Each row is a point on a tangle of strands that fork, close into loops and nearly touch. The rows are in no order.
Points whose rows are less than 78.7 apart are linked; no others are. Some points are linked to none.
K_664: [ -7 -12 -14 -17  58  10 -28  21  -7   2   9 -28   7 -43  15 -30 -14  26
  51 -22  -5 -32]
K_216: [-13  -6 -38 -32  68 -47   9 -16   8  41 -34  -1 -35   0  19  -9 -36  43
  -5 -39  16  14]
K_349: [ 39 -14 -66   7  16 -19 -14 -14  20  -4   5 -40 -29  69  34  36  23  22
  23 -33 -13  -3]
K_526: [ 18 -19 -45  22  -5   2  -6 -23   2 -18  -9 -31   0  51  31  29  31  21
  22 -22   5 -18]
K_343: [ 30   8 -48  -6  -1 -44  12 -16  37  19   4 -14 -33  68  19  35   7   6
 -12 -21  -9  31]
K_791: [-12 -10  48  17 -59  33  38 -20 -25 -15  -4  49  42  -9 -27  12 -10 -24
 -39  53   2 -13]
K_608: [  1  22 -26  -1 -27 -39  27 -18  29  15  -9   5 -25  63   9  22  17  -3
 -30 -16  10  47]
K_207: [  7 -27 -10 -43  35  11  38   2 -18  32  -7  44   4 -25  -6  -6 -71  38
   0 -17 -36  13]
K_552: [-15  29   1  25   0   5 -18 -10 -35 -35 -51 -24  18   6  15 -22  42  29
   8 -16  67 -17]
K_594: [ 27   7 -26 -14  18   6 -29  15  -6 -16 -10 -20 -42  40  33  12  27  21
  31 -36  17   6]
K_187: [-45  21   2  40 -74   9  19  -3 -27 -16 -16  15 -11  25   8   3  61 -40
 -29   9  52  21]
K_318: [ 55  72   4 -17  13 -43 -29  23  24   3  -3 -27  -3  25   1   5  -2  17
 -12  15  13 -18]
K_137: [  3  20 -25  27   0   2 -34   0 -20 -35 -30 -43  -3  28  32  -7  56  23
  27 -26  47 -22]
K_584: [ 34 -11  17 -19 -21  26   6   7   3   0  20  23 -16  19 -11  26 -15 -23
  -9  16 -31  10]
K_80: [ 48 -18  36 -25 -36  36  -3  16 -12  -8  28  47 -45  14 -27  28  -5 -40
 -14  31 -33  12]
K_206: [  2  -6  59   4 -44  25  12  -3 -24 -11  10  47  36 -33 -47  -8 -16 -24
 -27  56 -17 -18]
K_437: [-40  10  41  22 -10  -9 -31  22  26  10  32  -3   7 -52 -31 -23  12 -45
  -4  22  -4   6]
K_501: [ 30  -1  17   4 -41  19  25 -12   0  -8   7  20  17  33 -10  32 -11 -14
 -26  27 -17  -8]
K_189: [-24 -18   5  25  -2  15  -2  -5  17  -2  22 -27  30 -30   0 -11   2 -11
  15   4 -16 -21]
K_936: [  0  20   3 -10  41  -2 -37  23  -1  -6  -2 -30   3 -28   9 -26   1  21
  31 -11  17 -21]
K_989: [-19 -41   7  11 -46  53  18  -1 -17 -14  14  27 -27  20  14  26  26 -40
   4   0   1  22]
K_585: [-15  39  57  19 -28 -14 -40  21  12  -9  11   4   6 -40 -38 -27  28 -35
 -20  40  19 -11]
K_951: [-30 -45 -36  26  20  13   3 -34 -12 -11 -28 -23   6   3  31   0  17  33
  28 -36  13 -19]
K_133: [ 18  28 -40  -5  35 -50 -24  21  47  20  19 -57 -46  22  32   6  16  -3
  17 -21  -3  14]
K_714: [ 55  34 -31 -18  14 -23 -30  12   2 -10 -14 -21 -34  59  21  21  20  29
  16 -23  19   2]
K_72: [  7 -40  19   7 -59  62  -1   3 -35 -30  19  37 -41  17  -2  30  36 -51
   0  27   2   0]
K_123: [-18 -24  47 -23  10  17 -14  28 -27   1  29  50  16 -68 -43 -35 -38 -22
  17  18 -33   9]
K_475: [  9 -39  34 -26  -2  44 -25  30 -51 -21  29  41  14 -56 -38 -35 -23 -14
  28  16 -38 -18]
K_433: [  1  28 -19  32 -72   1   1  -3 -22 -29  -8 -16 -17  62  20  21  72 -27
 -11   8  45   2]
K_120: [ -2  -8 -20  15  11 -30  38 -46  22  20 -17 -13  49   1  -5   5 -36  33
 -24   8 -21 -29]
K_267: [-24   3   1  34 -56  25  -1  -3 -24 -30  -9  -2 -12  24  20  11  56 -28
  -4   4  41   1]
K_365: [-36 -26 -11  23  13  18 -11  -7   7 -11   2 -32   7 -20  22 -13  19   5
  33 -25   7 -12]
K_756: [-43 -20 -16   4  22 -12  23 -30  10  18 -32   6  -1 -11  14 -11 -11  24
  -5 -30  14  20]
K_371: [ 20 -10  23  18 -50  18  35 -17  17   2  24  10  38  12 -24  28 -19 -34
 -35  45 -42 -15]
K_650: [ 14  40  22 -12 -13  -9   1   4  -4  -7 -26  20  -4  22  -6   0   5   8
 -23   4  29  16]
K_112: [-53  -3  24  17 -48  13  41 -14  -5   2 -19  49  -5   6  -4   4  13 -28
 -37   4  27  49]
K_4: [-38  17  15 -10  49 -25 -23  25  20  17  13 -12   5 -64  -4 -39 -16   2
  18  -2  10   5]
K_578: [-22 -29 -21   7  26  -9  29 -36   8  18 -19  -6  25 -12   6  -7 -31  34
  -1 -14 -14 -14]
K_960: [  3 -29 -10 -40  41  29  13  10 -25  15  -8  28  -4 -26   5 -12 -47  36
  24 -29 -20   3]
K_988: [-54  15  14  23 -63   1  23   5  -1   6  -8  26 -27  11  -2  -4  46 -43
 -36  -2  34  52]
K_865: [-16  32   6 -14  31 -20  -3  -3  -5   4 -42   6  -7 -10   3 -22  -7  35
  -7 -22  42  20]
K_290: [-23 -29  38  18 -21  17  -2   6   5   1  43   9  39 -59 -41 -19 -15 -44
   2  37 -45 -15]
K_780: [ 16  31 -47  21 -21 -48  14 -41 -28 -20 -52  -4  16  83   7  12  51  44
 -29  -6  57   9]
K_251: [ 45   6 -29   2   4 -19  18 -36  -7  -3 -32   2  30  51  -1  29 -18  54
 -17   0   2 -29]
K_502: [-17 -13  22  -3  -2  40 -28  18 -22 -24   1   6 -12 -19   4 -14  20 -10
  28  -8  17   1]
K_257: [-27  27  13 -22  61 -48   3  24  29  39  12  -5  11 -60  -9 -34 -44   8
  -3  11   1   4]
K_750: [ 33  32  22 -19   4  -9  19  -3  -1   9 -15  22  38  -2 -22   4 -46  29
 -28  25 -11 -18]
K_124: [-42 -20   4  51  -6  11 -19  -1  31  -2  38 -55  45 -52  -5 -18  19 -32
  22  10 -23 -36]
K_452: [ 14 -37 -26  12   7  16   8   2  36  16  57 -47   7  -7   3  24 -11 -46
  15  -1 -72  -1]
K_630: [ 63  40 -12 -13 -21 -15 -24  11   8 -16   0 -17 -26  72  13  31  28   5
  -5   2  11  -4]
K_399: [ 40  42 -16  12 -50 -13 -17   4 -15 -33 -12 -20 -20  78  17  23  62  -6
  -8   4  37  -2]
K_979: [ 23  20  22   3  -8  32 -52  20 -29 -44  -8 -22   0   1   5  -9  37   5
  28   5  32 -40]
K_13: [  5  24   2   6   3  16 -52  23 -21 -35 -18 -33 -25  13  23 -14  54   8
  34 -22  47 -13]
K_30: [-10 -13 -31 -30  72 -41  17 -20  -7  43 -36   1  -2 -28   8 -19 -58  58
  -5 -23   2 -16]
K_11: [ 28  33  41 -16 -19   7   2   5 -12 -11 -18  32  15   9 -22   5 -14   7
 -30  27  13  -5]
K_55: [-12   3   7 -26  57 -40  18  30  27  48  38   1  10 -62 -17 -22 -61 -16
  -2  19 -37  15]
K_542: [  4 -30  12  13  -9  17  -1  10  16   6  55 -19  30 -39 -24  -3 -17 -48
   6  27 -66 -17]
K_658: [  4  26   6   8 -20   1  12 -17 -25 -21 -43  15  15  28   2   6  12  20
 -20   2  45   2]
K_98: [ 30 -42 -10   6  -8  29  -3  12  11  -1  70 -40  26 -28 -14   8 -17 -57
  20  17 -88 -27]
K_422: [-48 -29  10 -11   4  21  24  -4   3  11 -11  36 -25 -12  10  -5  -7  -7
   0 -30   8  58]
K_967: [ 20  14 -34  13   5 -17  11 -40 -43 -23 -66   8  17  59   8  11  21  57
 -18 -16  57  -4]
K_673: [ -5  46   3   0  24 -26 -44  25  19  -2  -3 -42 -13 -13  14 -23  26  10
  16  -9  29  -7]
K_849: [-40 -14  41  19 -51  28  34 -14 -13  -4  -7  56  12 -12 -19   8   2 -34
 -34  29  15  24]
K_398: [  3  23 -15  19  -7   6   0 -20 -49 -39 -59  -3  13  39  18  -3  36  35
  -4 -15  69  -6]
K_910: [ 23 -13  -7 -13  14  17  14  -2 -10   3   4   1  29 -10   0   0 -36  26
   9   0 -35 -28]
K_681: [ 15 -11  46   1 -43  17  14   1   3   4  30  34  12 -14 -42  12 -16 -43
 -32  50 -42   1]
K_685: [  5 -40 -43  31   0  17   8 -36 -22 -26 -24 -22  24  36  27  22  19  40
  25 -21   7 -37]
K_858: [ 24  -7   1 -40  40  29 -19  30 -33  -3  -1  16  -1 -27  -1 -18 -35  36
  32 -21 -11 -14]
K_361: [-21 -27 -17 -29  70  -2  -3  19 -11  21  13  -7   9 -67   6 -41 -44  27
  38 -20 -19 -17]
K_783: [-19  13  14  22 -31 -20  37 -25  35  15  -2   9  37   5 -12  11 -12 -12
 -41  22  -8   7]
K_420: [  6  -7 -21 -39  71 -19  12  12 -15  32  -9   1  17 -54  -2 -28 -66  52
  12 -14 -13 -30]
K_75: [-19 -16  29  -8  14  11  -3  19  -4   7  31  16  36 -64 -31 -32 -38 -15
  12  17 -43  -8]
K_827: [ 51   9 -55  11  -9 -33  -8 -11  36   1  19 -45 -19  82  22  46  26   2
   3 -12 -16   3]
K_304: [-18  -3  11 -18  27 -18  20  12  30  37  25  13   0 -37 -13  -6 -44 -18
  -9   7 -32  28]
K_82: [-55 -16  -4 -17  36   0  16  -8   1  16 -32  28 -30 -21  12 -24 -11  18
   1 -42  27  55]
K_403: [-39  -7  10 -10  27  -5  -1  14  25  22  18   4  -8 -43  -2 -20 -16 -14
   8 -11  -9  28]
K_697: [ 10 -22 -25   0  12   3   3   1  32  17  32 -29 -15  11  14  23  -7 -19
  12 -12 -40  10]
K_284: [  3   1  -1 -33  37 -18  34   3  14  37   4  24   6 -23 -10  -5 -63  18
 -12   2 -28  14]
K_21: [ 41 -11  49  -1 -57  25   6   0  -9  -9  27  47 -19  -2 -49  23   2 -51
 -33  64 -33  -7]
K_637: [ 28  -1  27  14 -40  50 -35  10 -40 -51   2  -3  -2   6   1   6  41 -19
  14  29  23 -50]
K_550: [ 23  13  -3  -3   7 -22  39 -28  11  19 -14   4  57  -3 -21   4 -53  36
 -29  23 -28 -31]
K_607: [-32 -27  -2   6 -26  27  22  -4   3   0   1  25 -31  20  16  15  18 -26
   0 -21   6  43]
K_845: [-31  -5  51   3 -11  -4 -31  29   9   7  38  27 -20 -56 -42 -20   6 -55
   3  24 -14  26]
K_633: [  9 -17 -24  -9  16  15 -17  11  12  -2  15 -23 -37  19  29  13  15  -1
  33 -32  -9  11]
K_965: [  2  22  -3 -10 -10 -24  21 -12  19  12 -16  14 -10  31   3  12  -3   7
 -27  -5  11  32]
K_461: [ 19  43  -9  -5  30 -34 -42  34  37   8  24 -54 -22  -3  14  -4  14  -8
  18  -4   2  -9]
K_654: [ 22  46  42   2 -10 -17 -40  26  20  -1  25 -17   6 -23 -29 -11   8 -27
 -11  42  -7 -23]
K_416: [-24 -32 -50   6  23 -21   9 -28  19  15 -16 -18 -36  26  35   8  13  19
  14 -45   1  23]
K_2: [-30 -14 -39 -17  51 -34  -1 -13  17  26 -24 -14 -46   1  31 -12  -3  29
  13 -49  18  29]

How many points has the smallest loop of links through each point below? Write 0 if it is on no loop.
K_827 => 0
K_80 => 6
K_267 => 0
K_304 => 5

A fork is a point with three links, a tip a point with one. Leave the first point through the second and follow the links. Name the first fork or tip that comes.
K_849; K_112 => K_475
K_124; K_189 => K_650
K_633; K_594 => K_681
K_133; K_461 => K_416
K_965; K_608 => K_124
K_750; K_550 => K_72
K_416; K_2 => K_133
